Each row is a point on a landscape with many valleys, with its height.
A ball rolls from a point to the lowest of its 2 nearest points, and stops where none of them is lower. Distance is the straight distance between rows; heights are no part of it.
j323 height 4.41:  65 -20  22  27 -44 -12  72  21 -37 -13  15 -30   8   6 -28  34  12   5 -50   9  14  16 -18  25   1 -38 -15  22
j371 height 6.76:  26  -7  -1   5 -20  34 -11  10  13 -42  12  21  -5 -18 -12  18  -4  -2  16  -4  -9 -29 -60 -15  18  10 -38  -5
j773 height 4.78:  72  18 -43 -22 -13  -1 -10 -41  -4  39 -14  45 -43   6 -10  14 -21  33   8 -13 -16  23 -37   9  -3  11 -16 -55
j866 height 5.26: -43 -19  21   6 -10 -12  -8 -20  19  41  19  27  -7  -2 -55  34  13  18 -17 -16 -28 -36 -10 -32 -11  12   4 -17
j706 height 2.26:  35 -30 -10 -22  15  -7 -28 -33  -5  30 -16  66 -23  32 -45   6  10   7 -19 -15 -20   3   5  -3  39  -2 -24 -36
j303 height 0.16:  13 -28 -15  -8 -21  18 -35  -7 -32  20  -6  30  14   7   0 -22   0 -31  -8  14 -22   0 -27 -50  37  20 -46 -14
j294 height 2.50:  20  49  27   8 -29 -14 -10 -12  39 -19  52  -3 -12 -16  56 -22 -15  39   4 -17  37  62  10 -45 -18  22  16  -5
j775 height 4.49:  57  50  36 -14  12 -12  36  32   0 -39   1 -67  -4   4   9   7  41   9 -22   6  32  52  31  46   3 -17  34  43
j740 height 6.66: -34 -73 -13  12 -14 -32  25   1 -28 -32   5  38  35 -13   0 -23 -11 -11 -20  -3  26 -45   1  21  36 -30   0   6
j923 height 6.27: -20 -38  -2   1  45 -28 -20 -50  29  -1  27  36  15  10  -7 -57 -11  23  -4  -6 -30 -25 -12  20 -30  27 -37 -20
j489 height 4.43: -11 -13  26 -23  -2  23 -17 -33 -19  75   7  -3 -10   9  30  24  -1  -6  15 -27 -16  23   2 -14 -24  46 -34 -42
j437 height 3.31: -18   8 -61 -36 -24  19  29 -79  -1   9  23  20  31   1   7  33 -37  60 -22  13 -11 -20 -25   2   7   5  12 -35
j591 height 5.68: -32   3  50   4 -10 -19   4  -8  38  18  41  28  -8  -2 -18  29  23   2 -52 -19   2 -12  -3 -29   5 -13 -24  11
j721 height 3.28: -53 -50   9  20 -38   9   5   4 -28 -22  26   5  -1 -36  17 -18  -5  -1  30  14   0 -42 -39  -1 -11  17   2   7
j36 height 5.53: -23 -51  -3 -12 -47  30 -14  42 -51  -3  -9 -32  27 -23  -1  18  -4 -60   9  13  28 -14  13 -30  53 -12   1   3
j356 height 2.23: -21  15  14  56  15  15  -5  -4  24 -55  22  -5 -54  27  21 -27  21  52   1 -22   0  16  51  22 -45  -4  -2  18
j133 height 5.98: -16  58 -19   0 -24  49 -16  -2  29 -17  -7  22 -28   4  36  50  -2   2   7 -31   1  -3 -25 -47  -6  45 -20  12
j953 height 7.08:   8 -20 -39   8 -20  20   6 -13   7 -11   0  72 -23  -7  -4  31 -26  -9  20 -26  -8 -43 -59  -9  -2  -4 -31 -13
j982 height 8.35:  43 -39  16  11   9  -7   1  24 -49  35 -19 -14 -30 -17 -38 -21 -13 -16  41   7 -23  18 -41  43 -21 -16  -2 -14
j227 height 4.44: -10  41  77 -11  29  -9  24  24  -9  -2  12 -52 -48  -6  10   8  13  -1  15 -12   3  46   9  61 -15   7  24  26
j221 height 7.21: -62 -46 -47  -2  14  11  19   1 -37  44  -1   4  11  28   4  38  -6 -16  37 -46   6 -68  14 -25 -31  28  -4 -46
j477 height 2.55:  33  61 -26  33  -9 -37   2  26  26  -7 -40 -13  -2  -9 -11  10  -8  21  -4  33  25  26   9 -29 -11 -25  63  15
j669 height 3.21:  29 -10  18 -23  22  -6  58  39 -15 -10   0 -31  21 -12 -14  12   6 -41  -5   3  24  -2  -8  55  18 -58  -1  31
j305 height 1.45:  49   2  32   2 -21 -54  -5   1  10  33   1  15 -16   2 -10 -18  42   0 -53  -3  21  40  35 -13  16 -28 -14  21
j963 height 1.76:  -7  77 -55  23   7 -28  -1   8  28  14 -28   4 -12 -12  -2  17 -29  13  -1   6  45  26  28 -53 -20 -41  43  -2
j12 height 4.93: -16  24 -35 -16 -30  31 -20 -53 -20  69   6   5 -12  18  21   0  -1   9  -2 -27 -17  15 -15 -44 -17  69 -37 -41
j112 height 0.66:  -7  51 -31  41   6 -32 -12   5  31 -25   7  33 -36   0   0 -12   6  47  10 -12  23  15  48 -36 -28 -50  35   8
j596 height 3.97:  18  48  36  45 -15  -3   8  31  27 -15  21 -43 -27 -42   4   7 -29   6  15  -5  23  27 -48 -10 -42  -2  -5  13
j158 height 6.69: -59 -56 -51   6 -21  -8  25  -9  -6 -32  24  19  61 -13  17 -14 -26   0 -13  26  34 -49 -28 -13   2 -21  -4  23
j312 height 2.12: -11 -11   0 -21  59 -11  18  -7   4  44 -14 -20  34 -12 -49  34 -22   4  13   8  -3  12  -6  30 -13 -47  30 -41
j887 height 5.67: -24  40  75 -24  -4 -34  -5 -22  32  34  41  -7  -2 -48  26  -8   3  -2   2  22  -3  15 -36  -4  -7  33   9  14
j840 height 7.13: -34  -7 -24 -60  18  -5 -13 -37  15 -18  17  42  39 -34 -12  -5   4  -2   6  26   3 -45 -28 -16  50   6   7 -26
j264 height 2.81:  -5 -40  57 -15  33 -18 -26   8 -19 -16  20   0  31   6 -16 -54  16 -38  -7  -7 -22  -7   1  17  43  17 -38  -4
j665 height 1.17:  37   6  80 -18  17  25 -19  19  -5 -25  27 -26 -35  29   9   0  39  -8 -26 -32   4  45  36  43  30   5 -35  17
j91 height 7.72:  15  30 -29  -2 -53  -9 -37 -31  -9  52 -15  49 -40  20   1 -14   2   6 -37  -1 -22  14  -6 -60  29  35 -12  -2
j351 height 5.19: -38  32  66   1  26  -4 -14   3  16  31  14 -22 -20 -36  31 -14   2 -15  31   1   0  23 -19   7 -37  30  -4  13
j316 height 7.81:  -1 -38   3  37  25  -8  25  23 -26 -30  -2 -12  -2  13 -20 -38 -35 -24  13 -20 -18 -24  -4  64 -13 -12 -18   7
j547 height 2.09:  10  21  14 -15  43  19 -48  22 -13  24 -40 -49   7   5 -47  17   7  -4  28  15  -6  27  40  -9   3   5  36 -31
j326 height 6.44:   1  13  26  14  -9  56  -7   1  29 -37  25   0 -16  -5  24  36  -5   0  18 -21  -8 -21 -39  -3 -13  30 -27  10
j169 height 4.80: -49   1 -54 -10 -19  24 -11 -52 -28  48 -10  37   9  38  37 -20  -9  -3 -15  -2 -14  -3  -1 -36  -8  43 -17   7
j237 height 3.89: -15  -8  32 -13  14  -2   0 -32   6  85  19  11 -32  -7  46   3 -22  -9  19 -30  -3  34  -6  19 -45  14 -39 -16
j582 height 3.75:  12  22 -46 -18  27 -32   6 -19  25  35 -27  44 -12 -21 -38  15 -24   6  19   7  -7 -19 -29  15 -13 -31  23 -21
j886 height 6.95: -65 -32 -74 -16 -22  15   8 -25 -44  27 -14  35  -5   4  18   9   9 -11  39 -28  10 -60 -10 -30  -7  41   6 -35
j958 height 6.07: -25 -30  58  -4 -13 -23  47   8  -7  -1  34  19   4  -4 -26  19  34 -22 -42  -6  -6 -27 -14  15  32 -21 -21  25
j798 height 6.71:  21  19 -32   4  36 -43  12  -2  68 -21  17  11  36 -36 -24 -29  10  -9 -22  21  20 -24 -26 -13 -14 -31 -39  14
j683 height 6.65:  29  13  -5   7  -9  46 -41  30  -3 -21 -36  -7 -23  24  50 -30   1 -28  21   3 -21  22  13   4   8  22  -6  26
j883 height 5.31: -48  -2 -14  42 -11   4 -13  -2  12 -14   6   8  17  20 -13  -2   3  18 -26  20  -7 -19   2 -45 -26  11   6  37
j979 height 5.33: -39  11 -76   2 -12   9 -17 -18  -7  17 -25  29  19  23  51 -52 -25 -11  10  21  -9  -2 -24 -35 -21  28 -19  35
j971 height 3.04:  47 -12  64  -2 -13  -4  -4  -5 -19  20  10  -5 -54   5  -6  12  17  34  12 -17 -26  44 -30  39 -22  28   3 -17
j248 height 5.88: -17 -17 -49  -2  23  -9 -18 -30  21 -14   9  44  24   5  23 -55 -26   1  13   5 -17 -27 -39  -7 -23  26 -35   2
j173 height 0.55:  29  28  35 -17 -30 -33  13 -24  37  15  22   6   4 -11  34   8  36   6 -51 -15  42  40  47 -32  12  -9  -9  19
j702 height 6.30:  -6  41 -27 -23 -24  38   1   8  -2 -14 -13 -43  71   1  -2  36  -5   3 -12  32   6  14  -6 -67  33  10  13 -17
j440 height 4.25: -13  11  51  18  21   7  20  23  -1   5   7 -54   6   3 -45  38  -4   5 -12  -3  -2  17  15  23  -6 -26  20  -2
j181 height 6.02: -31  -3 -10 -45 -15  53  -5 -14 -29   5 -12  23   8  -1  16  56   2 -23  15 -20  11 -13  -6 -24  49  12   0 -20
j791 height 3.92:  76   7  17 -13 -27 -11  63  17 -26 -25   1 -29  14   1  17  19  22  14 -27  16  19  35 -22  50   3 -27  35  41
j214 height 4.57: -48 -23  49  14 -31  23   4  37 -53 -10  27 -58 -17 -18 -34 -11  -3 -42  15   9 -21 -26   7  20   2  20  11  19
j422 height 2.59: -51 -50   2   8 -10   8 -21 -13 -29   6  15   2  19  -1   2 -33   2  -1  31  12 -26 -33 -14 -17 -19  47  -6 -10
j32 height 4.79:  29 -33  34  51 -28  17  41   3 -39 -11  17 -18 -16  31 -11   5 -10  22 -40   8 -15  25 -11  44 -15 -20 -22  10
j623 height 3.83: -11  30 -59  11  -9  -2  25 -60  24   9  12  -8  32  16   0  22 -44  67 -25  22  -5   6  -8  -7 -40   5  28 -21
j49 height 2.72:   3 -55   1  11 -37  39   4 -14 -46  -3 -19  18 -18  37  38   9  17  24  27  -8 -44 -22  20  16 -12  39  10 -17
j787 height 5.95: -52 -32  -5 -13 -29  -1  14  19 -27  10   2   9  30 -37  19  31  -4 -51   3  11  39 -42 -13 -39  28 -23   8  20
j82 height 4.21:   6  -4  29  11 -10 -12 -21  41 -12 -11 -33  33 -30  -1  12 -28  29 -55   5   3 -13 -28   1  -2  32  11   8  51
j204 height 1.54:  32  41  14 -12 -25 -44  23 -32  55 -13  71  -3  17  -9  23 -18   5  42 -33 -20  54  39  48 -49   9 -15  21  -5
j24 height 7.05:  28   6   9 -23   7  30 -51   9 -22  16 -47  18 -37  25   8  11  15 -22  26 -15 -16  16  15  -5  24  31   0  -3
j703 height 2.05:  -6 -62 -18  -9 -16  29  -4 -31 -16 -35  -5  26   2  25   2  -1  30  53  20   2 -42 -38   4   8  10  47  11 -43
j385 height 7.58:  -7 -63 -24  31  -3   0  19  13 -26 -42   1  13  -5  13 -20  -1 -33  -1  35 -52 -13 -62  -1  61  -9  -7  -2 -24
j929 height 4.96:  56  50  35 -29   8   8 -15  41  -3 -26 -23 -48  -7   6  13  12  34   3  -1  16   7  46  14  31  17   5  68  39
j897 height 2.94:  55 -21  -8   7  17 -22 -27 -15  -5  24 -23  31 -30  19 -64  -2   3  33 -21   6 -20  27   2  10   0 -26  -5 -35
j494 height 4.56:  -8  36  -5  18  42 -25  12 -13  29 -29 -15  -4  13  -2  44 -43   4  23  -6  48   2  24  12  38 -30 -19  25  28
j242 height 4.17: -39 -26 -65 -11 -20  32  11 -37 -44  -1 -39  44  28  46  51 -29  -7  20  -3  11 -25  -1  22  -5  10  23  15  -5
j30 height 4.97:   1 -15 -17  11 -37  -1  -2  27 -27 -21 -35  29   0 -16  44 -38   7 -25  22  41  -7 -17 -16  -8  20   6  26  44
j735 height 6.13:   2  25  32 -20  34  17  26  27  26 -49  22 -51  41 -31  35 -24  18 -50  14  19  18 -14  -5  38   6   7 -24  39
j374 height 8.22: -11  13 -59   2   3 -36  -5 -33  41  28  29  16  23  19  -5 -19  -3  22 -66   5  40   4  56 -54  -3 -43 -29  22
j799 height 6.72: -11  20 -43 -44 -26  34  -1 -15  12 -33   3  21  48 -11 -12  30  14  14 -14  18  -1 -26 -34 -61  56  12  -5 -22
j406 height 3.14:  -5  19  40   5   4   2  -4  -2  23  39  28  12 -61 -21  47  17 -16  10  31 -63  23  53  10   4 -41 -15 -30 -13
j933 height 7.49:  33  12  -4  32 -36 -28   9  24  31  15   2   0   3 -19 -39  22  14 -12 -40   4  22  -8 -12 -61  -3 -21 -22  18
j150 height 7.51: -12 -18 -20 -18  -5 -25  -4 -14 -18   1   1  -9  33 -59 -18 -28  -9   9  28  68  -1 -15 -45   1  12 -13  30 -18
j990 height 8.65:  61  43 -41 -25 -46   4  21 -31  26   6 -12   9  28  27  45   9   9  22 -55  -6  21  51  14 -43  26   9 -27  -5
j3 height 7.24:  45 -13  14  -2 -41 -21  17  -7   7  21  24 -12  42 -35 -26   4  23 -20 -37  20   7  -6 -29 -48  12  -8 -41  12
j140 height 4.48: -34 -33  45 -42  -3  42   3  21 -51 -15  12 -37  20   4  15  19   4 -34   8  -6  14  -3  45  63  37  -6  43  19
j124 height 5.59: -17   2 -18   9  -6  11   3  34   2 -63 -20   6   7 -14  54 -49  -5 -25  41  18 -10 -42  -8  27  12  13  21  53
j778 height 3.78:  39 -15 -11  -5  12  25  14  26  -8 -10 -15   3  18   6   3  26 -18 -36   2  -3  19  -8  -6  23  19 -43  -8   4
j15 height 3.42: -49 -26  50  16  34 -15  -9  18 -15 -27  26 -26  28  14   6 -63   8 -44 -16  -4 -20 -20  15  14  12  28 -26  30
j11 height 7.76:   3  18  30  26 -22 -26  29  52  34  37   0  -2 -25 -34 -28  40  16 -39 -28 -33  29 -11 -16 -35   3 -44 -18  32
j651 height 3.30:  -5  49  35  35 -26   1   0  19  41 -19  55 -25 -26 -29  44  15 -16   9  13 -36  47  39 -13 -44 -36   4 -12  22
j690 height 6.70: -64 -77 -47 -19 -41 -11  -2 -31 -29   8   1  40 -16 -27   1  11   3  11  18 -10  19 -54 -13 -17   6  38   8 -45
j192 height 4.89: -17 -10  -6  18 -25  24  17  -4   3 -39  -4  -3  43  18  18  13  11  21 -23  34 -15 -12   0 -15   2   0  16  21
j675 height 4.33:  46  21 -48  11 -17  14   4  46  -7  -7 -56  -2   6   2   6  31   1 -44   9  12  19  -9   4 -16  18 -35  12  31
j113 height 3.48:   8 -31 -63 -18   7  42  -6 -17 -36 -30 -59  22  24  52  21 -18 -13  13  27 -10 -29 -10  33  17  29  16  15 -32
j61 height 4.94: -13  51  39   1  19  -2  32  48  -3 -41  23 -59 -64   7  -6 -15   5 -35   2  -1  -8  30  44  70 -10   4   2  41
j564 height 2.27:  46  13  52   3  -3 -10  -5   2   0  26   6  14 -65   6  26   9  -1  21   5 -40  12  71  -4  31 -17 -11  -6  -1
j20 height 7.53:  -5   8 -25  20  46  -1 -28  29  15   2 -53  28 -26  21  19  -8 -26 -43  24 -47  12 -13  38  11  -4 -10 -11  22
j937 height 5.72:  50  12  36  -9 -18  26 -11  16  -4 -11   4 -37  18   1 -26  42   6   9  -8  10   2  26 -24 -19  33  15  13 -14
j924 height 1.97:  35 -23  73 -30  39  -6 -35   6  -4  -2  12  -3  -8  25  -5 -27  44 -15 -35  -6  -9  41  22  17  45   9 -43   3
j885 height 4.40:  14  -6   7  -7 -15   7  15 -23  -1   1   2  24  21   5  27  26   0   4 -21  19   6   8 -14   9  10 -11   1  11
j262 height 3.24:  27  45  14  23 -15 -39   4  18  11  -9 -29 -14  -8   4  26 -11  18  22 -21  24  27  49  44 -11  -2 -19  51  35
j987 height 4.74:   2 -15  30  52  -1   6  47   0 -13   0  24 -41  14  20 -27  21 -27  37 -45   7   3  40   5  32 -38 -36  -7 -14
j391 height 4.85:  22  25 -65  23 -23  14   0  19  -4   4 -39  -6  16   0  16   2 -30 -14   8  39   3  13 -25 -40 -11 -15  -1  12
j973 height 4.35: -25  31 -57  -8   4 -10   2 -61  21  59  27 -30   8  22 -23  24 -18  61 -10  -4   4  -8  17 -32 -55  35  18 -62
j725 height 1.34:  18 -47 -25 -34  -4  -4 -32 -35 -42  48  -8  42  -3  -2 -37 -23  -4  -6  13   6 -33  -5 -21 -17  32  17 -21 -59
j70 height 3.87:  19 -24 -29  11  33 -21 -38  35 -29 -38 -44   0  33  15 -11 -58 -31 -43  24 -12 -21 -29  26  29  30  -4  12   6
j860 height 8.06:  39 -31  16   9  32   3  30  26 -16  -7  -3  -4 -37  17 -32   5 -19  -3  13 -32 -16   9 -20  78 -15 -37 -15  -3
j814 height 5.69: -25  24  58   7  31  14  -5  18  26  -8  31 -41   5 -16  46 -16   1 -33   2  -6  18  17   2   8 -15   9 -40  33
j964 height 3.23: -48 -77  15  -1   3   8  -1 -22 -43  43  17  -6  33   2  -2  -3 -14 -13  14  -3 -11 -12   2   2 -20  17 -10 -33
j509 height 4.27:  49  37 -38 -26  14 -49 -12 -42  39  42  -6  25 -44 -25 -32  -3 -30  47   9   6  -8   6 -23  23 -16 -10  16 -35
j111 height 6.86: -25   2  22 -33  11 -31  49 -16  21   3  29 -19  72 -48   6  -3  34 -26 -24  36  25 -26  -6  -4   5 -19   3  36
j919 height 6.39:  45  33 -24   9 -10 -39  11 -18  64  -2  34  15  -5 -35   5 -23 -22  22 -20  18  14  -4 -51  -1 -21 -19 -35   8
j878 height 3.74:  -5 -20  17  55  21 -35   9  28  -6  13 -12  -5 -57  15 -75 -22   9  14 -17  -9 -20  15  27  14 -13 -34  -2  -6
j869 height 3.49: -12 -28  31  21  11  27 -10  -4 -19 -19 -10  -3 -12  41  27 -32   7   4  11 -15 -33  -5  36  53 -18  37   0  15
j601 height 5.89: -14  62 -31 -21   4  37 -24   4  35 -38 -13 -34  41  20  22  12  12  28 -12  16  -2  30  15 -62  18  29  -2 -13
j463 height 7.02:   5 -43 -28 -25  55 -42  -4 -14 -24  23 -40  36  20   3 -16 -32 -16  -5  34  -4 -14 -21  14  52   2 -17  24 -29
j579 height 4.91:  30   6   1  16  30  19 -20  19   7 -46  -7 -50  18  -8 -37 -39   3  10  15  44 -23  10 -17  22  -1   4  -4 -15
j43 height 3.73:  12   6  77 -17  22   8  17   2  -9   6  22 -28 -52   4   9   6  39  19  40 -25 -27   9  -9  65 -34  43   5 -15
j99 height 7.39:   1   7  -7 -11 -23  22 -24 -21 -23  37 -41  49 -42  30   1  27  26   0   8 -24 -28  -3   8 -34  14  43   5 -21
j577 height 4.20: -31   6  24  43  20 -54  34  37  14  -7 -15  17 -73   3 -54  -9  26   7 -15 -15 -18 -13  12  25  -5 -31  23  27
j360 height 2.45:  40   8  30   2  13 -55 -20  27  -9  37 -19   9 -42 -14   1 -53  22 -22  -1  17   7  47  -2  13  -2 -25 -10  27
j455 height 4.42:  23 -15 -22 -10  36  19 -38  26  -9 -43 -18 -29  35  -6 -21 -45 -27 -32  47   7 -17 -19 -10  22  25   8  -4 -17
j711 height 6.37:  -6 -56  14   0   0 -29  26  11 -10 -36   9  42  27   2 -33 -12  31 -21 -41 -13   2 -54  11   6  53 -22 -11  15
j916 height 7.46: -27  -6 -20 -60   3 -14 -21 -50  -6  18  19   6  28 -59   5 -27 -12   4  36  47 -11 -20 -43  -4  17  25  15 -32
j723 height 6.32: -53 -13 -36 -18 -40  -4   5 -22 -19  27  23  27  34 -24  14   9 -18 -19 -13  29  14 -32 -34 -43  10  -4   0  19
j199 height 7.84:  -4  17 -24  13  34 -40 -11  27  41  16 -26  55 -45  -2   3 -13  -7 -25   5 -40  33   3  32 -11   1 -64  -9  16
j673 height 3.00: -21  40  14  22  14  26 -43  54  14  -2 -16 -69  -6  -8 -42  21  -5 -38  19   8   8  -2  38 -18  -5  -5  32  10
j684 height 1.00:  11   8  11 -22  68  -9 -15  -5  -1  42 -21 -49  15  -3 -30  13   1  15  45  14  -9  28  16  31 -34  -1  25 -55
j716 height 7.34:  10 -43 -49  15   8   9  13  -8  -8 -12 -16  46 -13  16  -2  21 -27  -4  42 -55 -11 -56 -22  15 -20   7 -20 -37
j556 height 7.18:   5  -2  20 -34  -7 -48  27 -34   7  20  45 -18  52 -49 -19 -17  -1  12 -26  66   1 -14 -33  18  18 -24  21  -3
j306 height 2.88: -22  10  26  38  23  18   2  11   7 -52  10 -30 -22  38  31 -43   4   6 -23  -5  -7  16  63  49 -18  10  -9  37
j14 height 6.09: -16   2  32  29   6  36 -34  18  24 -17  15 -24 -32   7 -33  11   4  -3   7 -30 -16 -17   4  -9 -18  24 -23  -4
j412 height 2.68:  39  18  31 -10   6  21  56  46   4 -22  24 -48 -12   1  -8  35  10 -38 -18 -26  20  10   0  68   5 -39 -30  35
j160 height 5.71: -45  -8 -14  38  14  13 -45  10  20   2   5   5 -21  28 -29  -7   6   6   4 -15  -6  -9  20 -58 -32  26 -20   6
j74 height 3.90: -53 -65  56 -23  15  17  13  -5 -46   8  19  -6  24   5  11  17   0 -15   5 -25   6  -9  24  46  20   2   7 -14
j151 height 3.96:   5  34  -6  20  14 -38 -10 -27  10  14 -26  -7 -13   1  37 -34  -9  44   6  33   4  50  28  26 -38  -8  46   6
j483 height 3.22:  23 -17 -52  37  11  16  -9  33 -16 -32 -62 -11  28  41   7 -38 -27 -17  -2  33 -13  -6  36  13   6 -26  12  22
j730 height 2.79:  -3 -65 -41 -23  18  11 -17 -13 -35 -38 -30   1  26  19  -8 -16   5  16  46 -15 -21 -41  32  22  24  33  25 -62
j475 height 7.98:  -2  11 -25  14 -32 -27 -31 -37  19  36  24  29 -18  22   4 -25 -10  30 -59  10   2  10  18 -58  -3   5 -30  11
j250 height 6.21: -21  24 -20  -8   4  44 -28  12  14 -45 -29  -3  13  19  77 -36  -2  -9  29  16 -28  -2   9 -10  -1  42  -6  34
j350 height 4.46:  31  42  22  37   5 -10   7  22  32 -46  25 -60   4 -24 -34  -3  -6  28  -4  24   8  25 -34  -4 -23  -5  -1  -9
j131 height 2.97: -11   4 -16 -34  26 -27  24 -22  -1  47 -14   4   9 -16 -40  49   1  29  37  15 -13 -26  -4  20 -19 -16  66 -48
j19 height 6.40: -40 -70 -15 -29 -21  29  -7 -10 -30 -21   0  32  -4 -12  -2  38 -12 -13  17 -40  23 -43  -8  -6  41  15  -7 -34
j945 height 6.08:  25  39  25 -16  -8 -41  -9 -24  49   2  34   6   4 -41   4 -21   2  14 -15  32  -1  10 -48 -12   0  16 -11   8
j767 height 2.07:  43  10  40 -13   1  30  19  42  -1 -35  25 -24 -61  31 -13  32  14 -15 -25 -42   4  20  13  79   9 -20 -10  31
j925 height 3.67: -44  38  29   7  30  11   5  35  20   0  -8 -44 -14 -22 -47  47   5 -12  28  -5  -4 -26  16  13 -15  -9  54   6
j842 height 1.52:   6  38  -7  58 -13  11 -14  16  24 -60  13  -4 -46  18  -1  -1   7  67   9 -27  12  19  49 -22 -30 -25  29   1
j325 height 2.62:  35  -8 -46  57  12 -12 -16  25   2 -12 -39   0  -7  34 -28 -20 -10   4 -25  19   3  11  27  -6 -15 -51  -6   4
j439 height 6.91: -55  -8  -9  -5  38  15  -1   1   6 -21  -9   4  27  -2  -6  21 -16 -22  28 -16   1 -48   6  11   2  -2  21  -1
j40 height 5.48:  20  34 -36  -2  36  30 -25   9  40 -46 -21 -23  33  21  21 -13   6  11  -4  28   7  22  22 -21   5  -3 -13  -1
j39 height 3.33:  29   7  51  12 -12 -32  -3  31 -38  16 -23   9 -56  -3   4 -31  31 -22  -1  19 -19  20 -20  27   6  -1  27  48
j295 height 5.03:   1 -10  42 -42 -51  60  -4  25 -39 -17  10 -47  18   0  33  54   8 -24   6   6  12   9  14  18  44  10  39  17
j127 height 6.64: -14 -48 -17 -30  57 -39   1 -49  10  41  -1  30  28   9 -16 -36 -10  14  16  -8 -31 -36  12  39 -16  11  -7 -51
j805 height 6.52: -30   0  21 -18  41  -6  16   9  17 -29   2  -2  52 -22  23  -3   9 -37   4  17  15 -28  -3  16  15 -12   3  30
j541 height 8.07: -28  28   9  27   3 -23  21  25  34  37 -10  26 -44 -13  10  36 -15 -16  -6 -30  30   9  11 -12 -24 -48   7  29
j146 height 2.71:  -8 -21 -56 -31 -35  46  27 -58 -11 -21  -1  28  11  13  19  29  11  69  20   1 -26 -19 -20   5   3  32  14 -62
j718 height 5.56:   7  19  26 -48 -19  56 -15   2 -34   7 -19 -14  11  12  10  77   6  -9  10 -12   0  20   4 -15  44  22  34 -21
j431 height 7.22: -28  13  -5  14  66  -1  -4   6  32  -7 -25  15  -2   8  -5  12 -17  -3  17 -24   1 -19  27  23 -28 -14   4  -1
j85 height 6.99:  40  -6 -29 -20   4 -19   8 -18  41  -3   5  -1  72 -33 -30 -19  37 -16 -29  33  11 -14  -7 -39  13 -12 -45  11
j765 height 3.20:  45  -9  -3  46   0 -24 -17  19  -6  13 -15  -1 -41  21 -50 -13   0  27 -19  -7   6  50  30  -6  -9 -56  -4 -20
j524 height 5.44:  -1  74 -44  -4   2  19 -11   6  22   2 -24   7  -8 -11  54  13 -18 -16  15  -2  22  25 -16 -39 -14   4 -12  11
j309 height 5.08: -18 -29  40  20 -42   9   2  36 -40   3  21 -57  33 -28 -31   3  14 -35 -13  38   1 -14 -11 -39  18  -4   0  19
j932 height 8.45:  25  49 -64 -18 -31 -13  26 -44  30  27  11  11  25  21  28   8 -12  26 -74 -12  46  27  47 -47  16 -19 -13   6
j109 height 5.24:  55  28 -11 -19 -18   7 -19 -24  11  10  -7   6  -1  11 -17  31 -17  28 -13  -2  -6  46 -28 -28  15  16  -6 -40
j196 height 4.81: -13   0 -30  -9  -9 -12 -10 -36   1  78  18  -6  -5  -3 -46  20 -13  21   5   0 -22 -26 -19 -41 -39  30  -5 -52
j177 height 3.99: -55 -29  52   8 -20   4  19  17 -33  24  29 -22 -18 -39  -7  16   2 -19  31  -4 -15 -28 -34   6 -20  17   9   8

Two balls start at each pair of points below. Name the first point that both come to, or write never.
j541 and j199 => j351
j158 and j886 => j422
j690 and j99 => never
j374 and j160 => never

Where does a ball stop that starts at each point below?
j740 => j703
j932 => j173
j883 => j665

Call two points neighbours if one is among the 2 nearest of the other. Go from one point of each pair to the other, from neighbour to neighbour, staying as low as possible. Name the highest point that can't be avoided.
j422 and j703 => j937
j303 and j325 => j765
j684 and j703 => j929
j112 and j564 => j12
j325 and j173 => j579
j684 and j791 => j32
j703 and j112 => j869
